A landscape with many valleys, sampled at points; each row gives a point and its height.
From any point a ball rolls to the lowest of the 5 points nearest to it. It stops when none of these is lower. Distance is the straight distance between rows; heights are no part of it.
Tomo (h 488): [106 123 119 150 111 151 145 141 170 153 124 142 126 159 122  71 132 112
 140 119 114  99 140 110 119 106]
Naret (h 502): [126 155 134 128 132 125 117 134  88 137  96 158 176 156 118 114  98  90
 171 115 125 124 157 132 114 119]
tifi (h 477): [163 104 162  96 143  81  84 100  66  90  99 112 150  43 124 212 117 119
 122 162 123 169 152 133 116 173]
pifur (h 501): [124 157 138 131 130 131 109 146  98 143 100 166 172 156 120 101  93  79
 170 110 130 104 163 126 107 110]
kare (h 261): [108 116 102 143 121 169 165 141 178 149 144 109 105 154 131  76 165 142
  99 119 118 108 106 127 147  91]
tet (h 237): [161  96 145  94 142  99 106 111 125  80 169  44  81  67 130 195 145 212
  45 141 136 167  43 118 148 136]
bapuz (h 377): [ 95 161  99 166 122 156 155 163 161 154 123 197 157 200 125  45 116  90
 192 124 135  67 160 120 132  96]
kuf (h 406): [112  99 111 144 126 158 166 135 177 132 158  97  78 155 141 101 179 158
  82 115 127 114  92 129 154  94]
fudo (h 315): [142 118 140 118 150 121 111 110 130  98 148  93  96  98 156 170 141 163
  74 123 125 152  98 138 138 152]
goso (h 513): [100 126  99 149 116 194 169 145 219 168 167 122  77 199 121  29 172 165
 112 124 130  88  92 128 164 100]
namet (h 328): [107 122 116 151 110 185 165 149 213 155 177 114  60 191 125  48 170 182
  93 121 129  94  82 122 164  84]
Vun (h 217): [122 127 112 154 112 164 163 147 181 151 140 147 118 178 125  63 127 123
 133 116 131  98 132 105 137  94]
kogof (h 334): [160 129 147 111 152  99 110 110  88  91 106 136 149  86 126 192 112 104
 139 141 133 157 140 130 129 164]
Kadel (h 316): [138  89 139 102 132 106 117 108 153  91 172  63  67  95 142 182 152 209
  40 130 129 153  66 126 143 142]
zopa (h 327): [123  89 115 113 127 137 151 106 160 115 194  74  84 117 139 148 161 191
  72 126 123 150  67 130 149 122]
Zufu (h 391): [ 98 159 126 160 122 124 119 162  93 163  80 203 175 170 117  66  95  76
 217 105 134  71 177 131  97 127]
Kolim (h 381): [155 142 157 106 129  70 104 117  39 107  70 162 168  70 109 190  86  90
 171 161 138 148 176 135  92 169]
ves (h 456): [134 138 138 117 144 101 112 117 102 109 114 137 127 118 129 166 133 105
 129 130 149 150 142 133 119 156]
duduv (h 303): [108 139 103 166 130 162 162 153 182 159 126 175 143 188 114  40 127 106
 173 108 135  79 135 116 137 103]
pobuz (h 221): [100 156 131 139 137 150 120 138 137 151 109 160 157 158 111  84 119  94
 161 122 129  99 150 134 117 113]
pema (h 187): [152 125 171  93 145  76  86  99  41  87  89 123 154  48 125 214  93 108
 128 153 132 169 174 138 110 163]
kef (h 299): [139 101 135  94 135 114 112 111 138 105 173  72  95  88 141 179 148 189
  66 144 119 150  84 142 151 161]
sizi (h 432): [108 133 125 145 126 137 133 136 133 138 130 122 113 147 113 114 131 123
 125 115 119 128 124 122 125 108]
Raso (h 277): [134  93 129  92 130 111 111 111 148  94 175  71  75 101 146 173 152 196
  55 141 123 150  76 134 147 150]
Mosa (h 359): [103 168 112 172 121 120 136 153 114 164  81 223 175 187 115  37  90  77
 220 109 124  64 173 123 101 112]
ger (h 366): [116  98 113 115 136 145 152 112 163 121 190  75  84 117 138 136 172 185
  93 109 127 137  76 131 155 120]
Likel (h 282): [157 128 171  92 135  77  88 101  40  90  81 136 161  52 131 204  91 104
 146 164 137 165 186 136 101 167]
fer (h 388): [105 137 120 144 129 147 137 126 141 138 145 113 121 137 113 121 130 136
 128 116 125 144 116 129 128 116]
Kivo (h 178): [ 88 173 107 167 119 147 150 155 135 171  96 209 175 186 120  40  95  94
 219 116 123  76 167 120 107 112]
fasek (h 371): [132 146 142 120 136 105 105 132  89 116 100 145 159 125 129 173 119  96
 140 145 142 151 162 134 108 155]
Rafi (h 453): [108 133 129 142 115 136 131 137 137 135 133 135 122 155 114 106 124 111
 142 110 120 118 145 122 123 104]
zage (h 312): [153 137 174  88 126  74  86 112  29 103  76 141 171  36 122 211  72  96
 158 163 140 165 192 144 100 178]
Figi (h 457): [137 138 137 126 117  95 107 151  71 136  78 177 185 151 123 135  93  72
 192 131 134 120 173 130  91 146]
resu (h 165): [168  92 155 104 136  80 112 107  90  95 118 100 126  59 132 203 106 144
  98 156 123 171 128 122 126 160]
nez (h 262): [174 107 150 111 148  93 114 104 101 100 134  91 114  68 143 202 110 158
  93 134 125 167 114 123 139 150]
miva (h 382): [127 143 136 121 125 109 109 130  95 123  92 149 166 126 132 163 118  95
 155 148 135 149 153 133 106 152]
luvub (h 332): [ 94 169 103 172 126 166 156 155 144 169 106 211 180 198 123  41  99  97
 209 124 127  71 159 122 120 108]
zeli (h 439): [129 148 139 136 118 130 127 138 121 140 125 144 150 147 110 118 120  98
 154 121 111 119 140 136 129 127]
Migab (h 238): [115 124 112 153 118 157 155 143 175 154 131 131 112 163 130  73 125 127
 122 109 116 103 135 108 134  91]
Losil (h 481): [110 157 131 139 120 137 108 145 106 152 106 181 169 166 123  91  94  81
 179 107 126  94 174 121 112 116]
lized (h 496): [101 155 121 154 120 135 124 146 125 148 100 188 162 170 126  72 101  88
 173 112 128  80 177 117 112 111]
Nula (h 273): [158 114 149 108 138 109 112 114 112 101 139 101 112  88 141 198 117 144
 106 139 134 157 118 124 140 162]
Pepo (h 378): [144 152 142 119 134  94 113 124  62 109  93 153 181  96 117 178  91  95
 174 154 146 165 168 124 101 162]
muzo (h 404): [102 121 107 149 108 195 169 141 217 153 173 106  67 201 127  43 174 179
  96 125 135  79  91 118 156  88]
golut (h 324): [152 132 162  97 125  67  89 115  36 100  78 145 165  50 124 199  81 100
 155 163 140 158 189 136  95 174]
sel (h 286): [120 109 108 137 113 167 178 145 194 144 169 100  79 167 132  70 175 176
  88 116 125 100  83 123 157  78]
kuri (h 335): [110  97 109 132 133 157 161 140 174 138 169  83  78 140 138 104 186 173
  86 109 133 120  75 130 153  94]
nomat (h 531): [136 140 131 129 124 109 112 122 113 122 111 135 135 131 126 148 137  96
 134 122 119 144 134 135 119 134]
Soru (h 484): [131 105 124 107 139 126 118 101 142  99 154  93  99  93 141 160 150 170
  78 132 117 151  84 143 139 158]
sito (h 285): [ 98 150 119 143 126 144 122 140 133 141 101 180 160 166 117  67 110  90
 161 120 120  81 158 123 115 109]
Kob (h 278): [173  84 143  95 135  83 106 112 115  78 163  58  92  58 153 210 147 184
  61 157 122 164  75 136 147 144]
zokug (h 304): [130 129 134 126 123 115 113 107 125 127 134 104 112 109 146 160 138 145
 108 127 129 152 121 130 128 149]
tofa (h 446): [129 152 133 126 119 114 114 127 109 142 100 145 166 137 127 133 117  89
 156 133 126 134 141 137 114 143]
Bes (h 396): [115 149 130 133 121 134 114 137 126 143 118 147 157 150 111 108 124  95
 153 123 117 116 144 140 112 117]
kar (h 384): [127 104 122 104 136 129 130 100 154 108 166  88 100 103 140 154 163 174
  72 123 119 152  83 139 143 148]
sedib (h 363): [101 124 123 149 115 148 143 143 159 150 128 138 122 162 118  82 127 111
 133 115 116 109 140 118 126 102]
kovu (h 376): [135 127 116 111 127 127 122 101 130 103 144 104 102 100 155 155 136 155
  88 122 128 148 104 136 134 144]
rav (h 448): [115 146 131 135 118 134 121 137 134 146 130 146 142 147 104 104 122  99
 152 122 116 118 147 128 124 116]
buvu (h 72): [114 127 113 132 122 151 142 120 146 135 168 100 110 128 141 131 150 149
 109 125 114 138 113 135 137 119]
tunov (h 498): [133 110 126 114 139 118 125  96 136 102 154  96 100  97 145 155 143 163
  79 127 125 152  90 144 137 144]
tonaf (h 325): [159 135 155  98 125  75 106 107  48 111  79 155 166  69 119 193  91  94
 165 161 135 157 181 129 100 167]
gefi (h 291): [166 115 145 110 152  89 114 101  85  96 107 129 139  59 118 199 117 117
 126 146 131 163 141 130 127 165]
nogi (h 341): [133 136 128 128 121 124 123 111 126 131 135 115 112 116 139 150 140 134
 124 121 133 154 115 129 121 141]
bavor (h 445): [168 118 148  98 150  85 103  88  64  86  93 132 151  66 123 194 107 111
 134 155 129 163 156 134 115 162]
gar (h 305): [106 155 103 154 120 146 138 140 148 141 111 187 158 177 122  53 110  89
 175 116 119  76 154 118 116  99]
duda (h 229): [166 101 159 100 139  77 102 100  92 104 112 117 139  58 120 205 116 131
 122 159 122 168 138 129 117 171]
Pala (h 390): [119 129 107 139 123 182 170 149 190 156 150 120 109 171 130  55 151 149
 107 118 122 103  95 125 156  97]
suta (h 132): [126 108 109 116 139 129 140 105 147 104 169  88  98 115 134 137 157 162
  82 115 121 142  77 140 143 129]
Kema (h 415): [110  96 111 137 136 157 154 130 172 127 173  85  78 142 134 109 178 165
  82 111 133 119  88 128 147  95]
Kame (h 370): [103 131 120 145 117 145 131 143 152 160 118 152 137 156 109  76 128 107
 150 125 114  98 148 122 121 111]
Fug (h 184): [113 126 103 150 125 168 157 140 176 150 128 122 115 166 129  65 139 131
 115 107 119 111 113 118 138  98]
kina (h 288): [120 115 107 139 112 172 170 144 197 155 164 106  78 173 130  64 172 162
  92 123 118  96  84 132 160  79]
rabu (h 500): [117 158 135 131 118 134 106 145 100 154 105 173 173 164 128 102  95  83
 187 120 132  96 174 125 107 126]
sak (h 409): [131 159 125 125 125 139 119 140 102 142 102 156 171 145 114 113 112  90
 166 121 127 132 145 133 119 122]
nuziv (h 362): [106 144  96 169 134 165 157 165 170 140 130 192 142 202 112  42 130  98
 181 114 143  62 148 119 132  95]
dek (h 283): [123  89 122 100 120 120 127 105 153 108 172  73  83 103 146 164 158 188
  76 128 119 140  68 136 140 149]
mezi (h 374): [155 146 162 103 129  64  90 113  38 109  66 162 170  62 106 184  94  84
 169 154 147 155 182 142  82 181]
Vido (h 454): [118 142 103 149 135 192 167 149 192 155 144 125  97 189 126  44 149 140
 115 104 134  90 105 127 165  96]
laki (h 240): [164  94 165 101 136  72  93 100  74  97 114 103 130  50 129 219 114 136
 108 167 118 171 142 131 119 157]
Zadis (h 292): [105 135 107 153 133 160 161 141 176 161 128 179 142 175 108  39 116  99
 172 110 129  80 138 115 125 110]
zatiz (h 313): [119  87 124 100 123 115 137 108 164 101 187  78  81 105 144 165 153 203
  56 135 122 154  69 130 138 132]
Gup (h 386): [ 96 158 117 151 110 141 128 150 133 155  99 199 168 177 127  55  98  90
 192 124 123  77 177 125 114 108]
fera (h 447): [142 129 140 125 138 103 108 119 110 117 128 122 118  98 130 170 127 121
 131 128 145 145 133 133 128 163]
fusak (h 355): [117  86 112 111 123 140 150 115 172 121 202  74  81 118 138 145 168 194
  78 118 131 149  68 125 150 120]
reram (h 492): [122 153 133 143 117 123 113 157  86 168  91 186 187 151 117  99  86  72
 212 113 133  94 180 120 106 132]
vuro (h 216): [152 148 144 105 130  81 107 119  48 109  77 158 171  81 110 189  89  99
 177 164 137 159 169 125 103 167]
pedum (h 575): [134 144 137 124 114 110 112 137  85 144  82 172 177 156 126 122  95  74
 187 120 128 117 172 124 103 130]
zol (h 348): [169 103 141 103 143 112 106 113 115  97 146  73 114  69 141 201 132 173
  75 150 128 165  90 128 146 155]
mab (h 250): [124 103 110 116 131 137 145 105 155 116 176  85  92 117 127 142 165 172
  89 120 121 146  74 132 149 132]
guf (h 504): [132 141 134 131 120  89 111 151  58 127  66 178 172 141 118 154  93  74
 183 137 133 127 186 126  90 161]
vok (h 236): [104 144 115 152 131 150 137 144 146 143 104 180 152 168 119  56 118  93
 163 116 121  79 153 119 117 107]
paku (h 486): [136 140 126 123 124 101 111 122 108 129 100 149 148 132 136 146 128  90
 147 136 120 142 150 142 118 142]
mebo (h 474): [111 158 132 130 134 139 110 147 107 146  98 168 164 161 118  96  99  87
 166 107 126 101 160 130 108 106]
dimun (h 412): [114 135 109 145 123 196 167 146 204 154 157 116  93 183 126  45 163 152
 103 117 122  90  94 130 161 100]
repi (h 258): [174  78 140  87 131  87 107 110 128  78 165  36  84  47 137 208 157 202
  43 145 138 178  55 135 154 136]
tegog (h 349): [100  87 115 120 125 166 151 136 181 140 187  68  74 133 146 118 180 190
  78 117 145 134  71 127 155 107]
Pem (h 507): [128 148 129 139 106 111 105 150  73 158  95 182 189 152 129 119  85  70
 204 123 128 110 175 130  98 133]
gipu (h 309): [130 129 140 121 124 106 112 114 121 133 130 118 120  97 133 163 132 130
 119 134 137 158 127 130 132 154]
nevig (h 475): [122 143 124 141 123 120 132 121 126 129 137 129 122 134 112 125 129 124
 134 111 127 140 125 133 126 119]
noloz (h 214): [105 123 103 151 129 169 157 143 171 148 132 112 119 152 135  80 154 131
 108 110 118 124 117 124 132  99]
sot (h 314): [113 108 111 123 136 142 154 116 152 115 180  88  89 128 127 140 170 161
  91 111 126 133  86 131 146 117]
femip (h 397): [133 146 138 125 125 107 112 136  84 129  78 159 174 141 125 140 102  91
 162 128 141 147 160 130  92 146]
Fud (h 218): [145 127 147 117 133 108 105 115 118 125 128 116 115  94 135 186 125 135
 120 139 141 157 129 128 130 163]
favut (h 405): [108  93 112 123 138 156 150 122 175 129 196  73  84 127 138 135 177 189
  81 118 144 138  83 127 152 115]
vef (h 367): [168 102 148  95 142 100 108 111 120  99 154  68 115  57 146 202 134 178
  71 155 124 162  81 136 154 158]
koza (h 431): [110 113 110 129 132 150 155 127 150 121 174  94  91 132 136 122 150 153
  89 123 120 130 101 131 149 104]
Naz (h 449): [102 160 121 154 117 136 116 149 120 170  88 193 174 170 121  66  98  85
 204 117 125  81 182 122 100 114]
Girur (h 398): [166  85 156 108 151  88  96 104  88  83 120  65 128  49 138 208 115 160
  79 157 135 186 119 130 122 154]
ref (h 317): [149 152 146 119 133  78 108 133  37 102  75 166 176 105 110 175  85  87
 187 149 131 150 175 127  99 162]
pafe (h 375): [155 141 172  99 132  62  85 123  19 109  62 158 171  39 108 203  79  86
 164 155 147 154 193 144  84 186]
mipi (h 441): [100 125 106 135 124 165 148 135 161 142 155  97 109 138 137 110 155 141
 104 127 122 130 115 125 138 104]
Povef (h 276): [118 134 113 151 128 190 173 156 188 150 144 133 112 177 128  51 142 133
 118 104 127  95 112 120 153  94]
tus (h 482): [101 114 106 134 121 162 153 139 165 128 157 101  93 143 140 113 159 143
  95 126 118 118 102 130 147 102]
vaz (h 251): [115 127 100 141 124 179 167 141 182 149 135 121 113 160 134  65 146 140
 108 116 126 110  99 123 145  98]
tige (h 493): [136 142 136 138 113 101 111 146  78 149  81 177 185 154 118 125  94  69
 186 122 132 116 173 126  98 132]
Loruf (h 414): [112 136 115 136 128 149 142 128 150 140 154 105 113 135 129 127 148 139
 115 123 115 140 115 128 139 112]
pupep (h 330): [174  81 146  97 140  76  97 115 112  71 155  56  96  46 147 221 150 182
  47 157 123 174  81 128 139 145]
regus (h 383): [159 143 145 104 129  85 118 102  68 105  94 147 161  84 122 191  91 101
 156 157 132 158 168 129 110 154]
Nunu (h 69): [110 111 111 143 122 171 168 135 192 146 178  88  73 159 130  71 183 194
  83 101 132 122  68 126 162  78]
Vogi (h 385): [153 107 139 108 151 125 109 109 131  97 153  88 104  80 150 178 134 167
  75 134 133 158  93 135 140 151]
gagor (h 352): [124 137 120 130 119 130 125 107 135 127 143 109 112 125 143 142 139 141
 114 121 127 154 112 134 129 131]
rirur (h 210): [117 114 114 150 117 181 173 137 197 147 171  96  66 181 130  60 175 179
  86 109 130 101  73 121 163  75]
gud (h 379): [158 129 142 106 134  87 106  98  67  89  96 151 161  78 129 192 101 102
 146 160 135 156 165 129 115 153]
Nup (h 174): [157 122 167  95 152  85  83  98  50  87  89 119 152  41 122 209  98 116
 120 158 127 169 166 144 113 167]
duvu (h 177): [144 131 142 110 144 103 115 115  96 107 105 139 136 103 129 185 123 103
 139 135 143 144 141 132 127 153]
taso (h 365): [153 144 148 106 123  88 110 110  65 108  84 143 163  89 127 195  99 106
 172 161 140 157 171 125 107 153]
Novol (h 337): [152 110 144  99 142 112 102 115 132  99 159  69 102  71 143 197 137 184
  69 144 126 154  83 133 149 157]
divu (h 469): [107  96 104 129 138 151 150 134 169 131 183  82  81 129 130 125 178 178
  89 106 134 128  80 128 151 111]
medo (h 547): [133 158 132 135 120 124 115 150  87 145  97 170 183 160 123 111  91  81
 177 111 122 106 164 131 111 113]
Kesa (h 331): [124 129 125 121 119 125 124 104 132 121 144 106 110 114 144 158 142 144
 107 133 121 150 114 130 129 141]
piz (h 300): [117 120 111 141 109 178 171 149 207 157 171 107  77 174 127  55 167 162
  96 125 123  98  87 126 163  82]
zok (h 190): [171 100 155 106 134  89 109 105  98 101 130 106 124  61 141 209 112 138
 104 149 124 172 131 121 127 153]
gures (h 302): [107 151 130 137 131 148 119 143 137 140 118 149 154 157 109  94 123  88
 158 113 116 108 146 133 117 117]
dima (h 506): [105 125 111 148 115 153 151 136 170 162 120 151 138 159 119  69 121 108
 150 115 115 102 136 115 122 109]
Renu (h 424): [117 134 133 147 126 137 130 133 129 132 136 130 120 145 107 119 134 124
 129 111 118 125 126 123 129 109]
pepab (h 452): [101 156 133 145 119 132 115 155 111 170  97 184 174 158 119  81  93  83
 200 122 132  78 177 125 105 123]
mavav (h 393): [106 155 124 144 128 143 120 144 121 143 100 180 160 165 123  74 103  88
 168 115 128  84 171 128 109 106]
dup (h 310): [154 139 155  99 124  79 103 105  54 104  88 155 160  66 138 198  94 102
 156 168 135 161 182 128 105 161]
vurek (h 459): [ 98 134 113 144 126 153 146 135 150 138 143 104 116 141 123 114 149 136
 114 115 122 135 120 126 131 106]
geveb (h 356): [121 124 109 130 131 141 144 115 142 116 172  96  96 128 143 140 148 152
 105 120 112 135 104 130 140 116]
vos (h 90): [153 147 150 107 131  68  95 120  34 104  66 164 167  70 106 178  81  83
 173 151 142 149 176 139  87 174]
duvo (h 323): [120 106 100 138 116 165 172 143 186 148 154 105  88 162 139  80 171 155
  88 119 119 101  92 134 152  85]
dar (h 354): [122 114 111 135 102 171 167 143 188 164 154 107  96 156 136  77 175 147
 105 123 115 106  96 133 150  94]
rinal (h 56): [100 139 116 151 119 155 147 144 173 158 118 161 146 169 105  57 126 106
 164 118 122  87 151 118 120 109]
Pafi (h 318): [100 140 107 156 118 176 160 156 201 174 140 157 121 201 124  36 128 129
 159 105 150  79 136 118 140 106]
disir (h 508): [109 133 104 150 117 197 167 151 210 163 172 122  78 193 121  36 169 160
 107 122 129  80  91 127 165  98]
vofo (h 417): [140 148 144 123 131  95 111 145  47 115  73 169 176 134 111 169  95  73
 183 142 141 129 181 131  90 155]
vom (h 235): [130 108 109 122 137 138 144 111 147 105 174  93  94 124 134 132 154 157
  94 114 111 138  94 130 147 124]
gepo (h 59): [116 132 109 153 122 181 172 142 182 156 137 133 111 182 131  53 134 137
 124 113 123  94 116 118 150  87]
kuv (h 430): [106 159 133 150 119 133 109 158  96 160  91 185 183 161 119  83 100  81
 202 112 134  83 182 128 106 123]
vuk (h 234): [104 136 119 145 130 147 130 146 156 148 107 159 153 158 110  68 124  96
 155 117 120  94 148 127 120 114]
Gil (h 259): [169  92 151 110 146  93 109 106 100  87 120  85 120  57 137 213 114 157
  85 146 126 176 115 126 136 155]
selug (h 420): [133 149 134 129 126 111 114 132  90 134  89 145 177 130 125 134 120  89
 164 123 140 142 147 138 113 137]
Naf (h 490): [103 140 130 145 118 146 125 147 144 148 137 144 131 159 108 101 129 106
 141 129 112 104 147 128 122 113]
rebub (h 181): [149 149 143 119 135  85 109 135  55 116  72 163 170 110 104 177  87  84
 175 144 144 148 172 128  85 159]
kon (h 462): [111 104 108 135 129 164 162 141 175 135 167  98  83 150 148 103 180 152
  86 107 124 115 100 131 143  94]
mut (h 239): [130 139 137 131 119 103 109 141  74 129  72 167 181 148 125 145  96  74
 171 131 140 133 166 125  90 148]
zude (h 212): [165 109 154 104 133  98 115 106 108 106 136 105 122  79 134 208 116 137
 120 149 131 158 124 121 133 163]
foveg (h 255): [132  99 136  95 135 116 108 110 144 105 171  75  88  97 144 179 151 186
  56 139 117 149  79 135 147 157]
somo (h 510): [104 140 105 150 126 201 159 147 200 149 157 122  95 198 128  33 152 157
 107 113 129  84  98 127 158  96]
kinam (h 357): [117 135 116 135 124 140 137 112 146 135 151 102 116 126 129 137 140 147
 113 118 117 147 113 129 136 119]
Nuz (h 295): [149  96 145  91 127 112 110 116 136  88 171  66  88  86 141 195 148 195
  56 149 122 153  71 133 150 138]
Pitu (h 208): [117 106 106 132 125 163 171 138 182 144 169  91  71 153 135  72 188 172
  84 101 131 116  73 126 158  81]
kefop (h 164): [102 153 125 145 140 145 124 140 133 145 111 161 158 162 114  76 119  92
 156 117 120  93 152 127 120 116]
pomi (h 338): [176 101 146 104 150 102 103 102 107  93 131  85 116  62 146 202 114 168
  83 145 132 174 107 130 138 156]
pepag (h 176): [164  90 143  88 136  97 108 112 131  77 174  56  81  65 137 205 151 197
  46 144 131 165  61 127 153 136]
zeva (h 668): [138 148 133 141 123 115 117 135  82 136  89 170 177 152 121 115  99  81
 164 122 134 130 151 126 100 126]
lur (h 351): [106 160 103 162 118 149 148 147 161 147 105 198 164 188 123  47 106  92
 187 113 128  70 165 124 122  96]
reb (h 418): [136 143 136 125 124 105 108 123 101 124 102 143 149 125 137 162 124  87
 138 149 131 151 154 140 107 147]
gogiz (h 520): [152 128 149 115 145 107 114 114 106 117 125 128 131  92 122 187 128 117
 126 139 142 155 137 124 134 167]
ritar (h 281): [ 98 134 119 145 125 145 131 138 161 156 114 159 144 159 113  67 130 100
 154 116 112  93 135 122 121 116]
Pese (h 400): [ 91 116 104 150 111 193 173 142 217 148 180 100  55 206 126  41 176 200
  88 116 129  85  76 112 170  74]
tosaz (h 392): [149 102 142  94 130 110 110 120 131  99 168  71  89  78 142 192 146 188
  61 144 122 151  77 144 154 151]
gafa (h 440): [171  97 148  92 144 101 101 109 104  96 133  64 120  48 142 215 129 172
  71 155 118 171  95 131 140 155]
Piti (h 399): [178  93 138 100 147 103 108 110 105 103 131  80 126  60 146 205 124 175
  76 145 122 170  99 130 137 155]
zer (h 505): [137 148 127 126 116 108 119 122 116 129 117 138 141 143 123 135 128  93
 141 122 124 140 140 139 119 123]
Pir (h 260): [101 126 117 152 130 163 147 138 166 145 126 120 113 160 124  80 137 124
 111 107 119 121 128 117 125  96]
tez (h 395): [117 157 133 134 131 133 116 133 116 140 106 152 166 147 109 104 113  90
 160 115 123 118 146 133 122 121]
sufub (h 425): [ 96 172 102 185 125 144 160 170 114 163  87 222 174 203 116  37  91  76
 218 116 129  62 173 122 112 106]
desaf (h 434): [168  88 149  91 145  91  93 107 100  87 130  61 123  38 147 217 129 170
  73 158 126 182 101 134 133 164]
pemi (h 372): [169  80 152 105 141  93 101 112  97  94 127  61 123  44 140 218 130 163
  76 159 123 183 111 127 133 158]
foze (h 402): [124 135 127 139 130 116 126 113 127 135 132 110 120 122 128 137 142 127
 130 115 128 155 118 133 120 141]
Foro (h 301): [162 118 148 109 144  94 112  99  92 107 118 125 135  72 118 193 114 118
 134 148 129 164 131 125 129 169]
mive (h 296): [111 121 111 150 118 192 172 141 205 145 177 100  58 185 127  43 177 200
  83 112 137 102  76 123 171  71]
vuke (h 426): [139 114 133 111 143 125 112 106 134  99 150  86  95  94 142 163 141 170
  75 130 121 151  91 136 140 148]
Nozi (h 228): [112  99 112 132 127 159 159 131 182 136 175  85  75 137 144  82 183 181
  83 103 141 125  73 134 150  90]
ver (h 422): [131 132 130 133 134 112 120 115 119 129 122 126 124 112 129 148 137 121
 131 117 138 148 125 135 124 149]
Zelo (h 521): [128 147 137 136 107 120 112 147  87 156 100 175 180 158 116 107  91  73
 202 115 130 101 178 127 106 125]
Tudar (h 284): [153 131 163  94 132  71  86  99  43  89  79 142 161  57 134 207  85 103
 139 166 137 161 178 130 103 158]
fitek (h 389): [126 135 115 127 114 137 138 112 137 121 157 108 111 121 144 145 138 145
 107 124 114 143 113 134 136 120]
zef (h 137): [131 100 136 103 134 122 113 106 146 103 168  74  97  98 150 170 157 181
  70 139 126 150  80 143 143 152]
ruzor (h 345): [ 96 158 105 165 118 130 128 151 109 164  84 213 177 170 119  50  99  83
 214 110 126  76 173 120  97 117]
Kel (h 468): [126 146 127 134 119 127 129 132 128 127 131 136 125 149 110 119 130 105
 132 116 118 128 127 126 125 110]
Davab (h 394): [101 157 118 155 122 135 120 157 110 167  87 200 171 166 124  61  96  85
 209 114 131  68 178 126  98 120]
gif (h 186): [170 105 142  95 139 107 109 118 127  97 164  69 106  71 145 198 136 181
  66 148 122 158  83 134 145 151]
kules (h 294): [113 132 108 157 117 176 168 151 192 165 140 151 118 188 125  49 123 132
 151 110 135  88 133 113 140  91]
Gamo (h 336): [152 144 147 113 145  97 114 118  84  97 104 144 148 104 128 186 105  96
 140 147 133 147 151 130 130 153]
Velip (h 380): [123 146 138 124 130 109 111 136  82 124  77 149 169 125 127 157 108  89
 158 149 142 153 166 130 105 157]
dofod (h 290): [155 113 149 115 128 108 111 114 108 117 134 109 117  90 145 193 125 135
 116 141 134 156 133 124 140 160]
Tozip (h 450): [148 149 144 113 132  99 116 122  73 110  95 152 168 104 129 184  94 101
 161 162 145 150 163 122 106 160]
Gaf (h 536): [132 140 127 133 119 113 126 129 122 128 124 129 117 142 114 133 127 109
 134 119 122 139 132 137 123 114]
rudar (h 342): [105 147 107 159 132 157 159 151 162 147 116 193 144 196 113  45 112  92
 175 115 127  65 151 117 134  96]
Bove (h 185): [147 125 143 114 137 114 110 112 118 106 147 101 104  96 150 183 127 158
  95 132 137 158 119 127 135 153]
Motog (h 287): [106  94 108 129 130 157 162 138 177 135 184  82  78 135 148  93 186 189
  79 108 138 126  76 128 157  94]
pav (h 530): [136 138 123 135 126 108 122 115 115 127 125 128 120 126 125 138 137 113
 123 117 124 149 117 144 122 128]
nuv (h 410): [111 143 108 149 128 199 167 148 199 153 151 141  91 201 137  36 144 147
 117 109 138  82 109 123 155  95]
kam (h 244): [143 125 139 117 134 108 114 112 116 118 144 107 107  99 148 185 126 143
 108 132 131 160 130 131 130 157]
vefa (h 358): [109 137 108 154 117 157 157 147 175 168 122 161 137 172 111  50 121 109
 166 115 127  86 135 113 132 107]
diz (h 270): [125 116 104 122 126 127 137  98 138 107 160  99  98 114 146 142 153 156
  91 119 117 145  93 137 140 127]
runov (h 347): [ 98 124 120 153 118 150 146 137 156 150 126 131 117 166 120  85 124 117
 123 113 121 104 139 117 120  95]
savub (h 343): [169 109 150 107 147 112 110 104 107  87 144  92 116  72 142 191 123 168
  90 129 129 157 102 127 137 155]
kos (h 416): [104 132 114 150 129 154 138 137 147 141 134 118 120 149 119 101 138 121
 115 110 121 127 134 115 129 105]
dator (h 485): [131 146 142 132 134  94 102 145  62 118  77 165 172 131 114 155  89  76
 175 137 145 144 178 124  87 150]
rus (h 350): [111 150 111 159 115 185 161 153 204 162 149 153 102 203 137  33 134 132
 127 113 143  76 138 115 147  97]
raf (h 156): [112 144 112 156 122 167 162 147 189 173 135 166 131 184 118  47 121 111
 162 116 142  83 132 112 140 110]
serup (h 289): [109 142 107 155 132 151 146 148 158 148 115 186 154 178 111  48 115  95
 171 112 123  77 145 121 123 104]
Nomiv (h 344): [130 152 140 124 141 102 106 133  65 119  78 156 178 122 120 167  96  86
 167 138 150 146 167 122 101 154]
Fiz (h 423): [114 126 115 147 113 153 154 140 182 160 138 151 128 173 120  61 131 121
 142 125 117  97 139 113 134 102]
lupor (h 491): [136 146 134 130 118 115 118 118 116 133 112 143 144 138 129 134 131  88
 140 132 119 137 137 141 118 129]
rulo (h 241): [160  86 164  97 133  73  96  97  91  85 118  87 127  48 129 224 119 139
  95 159 118 172 143 128 122 156]
vumit (h 298): [ 97 166  98 162 120 147 145 147 143 157 101 207 170 180 128  50  97  87
 196 123 126  74 168 113 117 106]
vila (h 451): [121 140 119 133 119 124 130 113 122 134 136 115 117 129 121 131 131 131
 135 118 127 148 114 129 126 126]

Where does a ball stop that starts at each point below?
Foro | resu
pepab | Kivo
regus | Nup
golut | Nup
kare | gepo
lupor | kefop
sizi | buvu
savub | resu
paku | duvu
Tomo | gepo
Kel | buvu
Naret | kefop
miva | duvu
sedib | gepo
foze | Bove
zage | Nup

Call two points neighbours if one is among the 5 nearest of the other. Go from one point of each pair to the other, from neighbour to neighbour, staying as low as possible. Name the highest point that can't be avoided.
gif / rinal | favut
gif / zef | Nuz
rebub / vuro | ref
Bove / pepag | zol
rinal / rirur | duvo
zef / buvu | geveb
rebub / Nup | tonaf
gepo / Kivo | gar
gif / suta | zopa
gepo / raf | kules
duvu / Bove | kogof
kefop / rinal | vuk
gif / pepag | Kob
rinal / raf | Zadis

Two balls start at each pair of points below. Name the first point that both come to, or write -.
Rafi / vurek | fer
somo / dar | gepo
Kesa / vila | zokug
